The views of a scene show one set of named points, each view turned or mirrored, shifted and resized as a whole, with a little noise and some points left out.
(in the rows, 128 means zero)

Scene 1
View 1
J_701: [122 142  98 136 120 118 130 129 108 106 126 138 100 119 109 102]
J_326: [136 151 114 105 137 133  99  85 108 136 210 124 127 119 153 123]
J_610: [127 145  99 121 120 115 145 125  84 107 116 149 122 114 132  95]
J_377: [128 135 101 142 110 128 116 114  94  95 164 139 103 107 114 101]
J_568: [128 152 106 108 136 119 130 115 106 131 139 138 125 124 146 112]
J_952: [127 146 104 120 129 122 128 118 107 121 142 137 114 122 130 109]
J_832: [126 142 101 132 125 124 122 124 115 112 141 134 102 124 115 108]
J_350: [126 154 106 112 146 120 122 116 135 142 142 124 112 139 133 122]
J_104: [128 155 102 102 138 109 151 124  98 132 106 144 134 124 153 105]
J_46: [132 141 107 122 129 132 101  98 113 121 193 130 108 119 127 117]
J_818: [131 153 108 101 142 121 124 108 110 138 156 134 127 128 150 117]
J_59: [129 141 105 129 126 133 101 106 124 118 184 126  99 121 116 119]
J_770: [127 152 101 115 135 116 135 126 111 126 122 136 118 128 134 109]
J_209: [127 153 104 108 138 113 138 123 108 130 126 140 125 125 144 108]
J_92: [129 147 104 119 129 122 127 114 103 121 150 138 117 121 135 109]
J_220: [122 147 100 124 135 116 135 133 120 124 112 136 108 129 119 109]
View 2
J_952: [144 129 157 117 111 132 149 123 124 150 127 146 157 156 142 131]
J_350: [110 122 132  96 159 137 169 143 135 142 152 135 181 163 156 136]
J_326: [163  93 147 100 178 200 227  75 194 167 141 179 163 160 125  95]
J_92: [152 123 158 116 115 144 159 115 134 155 124 142 158 157 134 121]
J_818: [142 113 147 103 152 156 184 115 142 160 135 113 176 164 136 109]
J_770: [133 132 154 112 117 127 141 137 115 150 133 112 171 159 145 132]
J_59: [144 107 142 113 141 154 172 102 164 142 147 224 146 145 149 138]
J_209: [149 133 164 116 102 130 143 127 108 159 117  95 163 163 131 123]
J_568: [144 124 156 108 126 142 163 116 130 160 128 111 171 165 131 117]
J_832: [140 126 154 118 104 124 137 124 128 140 133 179 156 151 147 141]
J_701: [144 138 158 126  85 111 116 128 108 140 127 170 147 146 144 148]
J_377: [171 120 170 133  81 136 137  90 141 151 114 209 128 148 130 129]
J_104: [140 137 158 112 105 126 144 140  96 165 121  50 183 173 131 113]
View 3
J_46: [176  96 159 129 153 107 150  53 122 105 169 141  88  95 174 126]
J_701: [101 128 144 135 141 141 126  68 123 104 135 136 155  86 185 114]
J_92: [123 115 152 155 137 142 133  88 148 100 132 140 101  87 169 121]
J_818: [129 105 162 172 141 139 144 110 165 105 137 147  55  85 152 125]
J_568: [113 125 155 174 132 148 133 108 163 106 121 145  79  78 161 120]
J_326: [215  79 170 144 156 104 155  71 152 101 167 145  25 101 161 142]
J_832: [ 96 123 148 139 132 126 137  82 117 107 142 144 135  86 177 110]
J_610: [ 89 145 143 172 139 188 110  97 166  95 107 134 146  71 173 118]
J_209: [ 83 129 148 182 128 151 136 117 167 104 117 141  84  75 159 117]
J_770: [ 75 133 149 174 130 148 132 116 151 105 117 144 100  79 161 111]
J_220: [ 48 136 147 162 123 136 137 110 132 110 124 151 122  76 166  99]
J_952: [107 124 151 156 136 140 137  91 142 102 134 141 114  82 173 114]
J_377: [140 121 147 119 152 143 122  45 118 100 151 132 162  86 194 119]
View 4
J_92: [136 169 130 110 114 126 132  91 117 113 116 131 152 128 134 125]
J_59: [155 167 114  90 100 135 106 110 132 132 106 162 155  96 125 143]
J_568: [127 171 141 116 120 115 141  86 110 107 127 132 153 140 141 130]
J_610: [127 162 129 127 115 129 133 102 139  96 110 100 146 136 114  99]
J_377: [138 166  95 114 109 154 113 108 149 109  79 114 142 105 115  89]
J_701: [139 157 135 114 109 126 122 116 150 103 118 108 148 129 103 106]
J_350: [143 165 160  97 111 103 131 103 115 122 145 150 158 133 129 155]
J_770: [128 164 153 114 117 109 141  98 121 104 133 121 152 144 125 126]
J_209: [125 165 151 117 119 112 144  89 115 102 132 121 153 150 133 132]
J_326: [144 183 108  89 117 138 123  71  82 141 104 185 155  96 171 163]
J_818: [132 174 138 105 118 116 140  79  98 118 127 146 157 132 149 147]
J_220: [135 155 157 114 109 106 131 109 138 104 136 114 154 144 105 123]
J_104: [115 168 158 130 127 105 160  81 108  91 140 105 152 166 136 118]
J_46: [150 172 108  91 107 138 111  95 115 130 102 167 154  96 145 144]
J_832: [143 162 133 105 108 124 120 112 139 114 116 128 152 121 115 120]

In a view up to two points have been moved. Name them for each view, in the order of its rows, or write none.
view 1 => none
view 2 => J_209
view 3 => J_701
view 4 => J_610, J_377
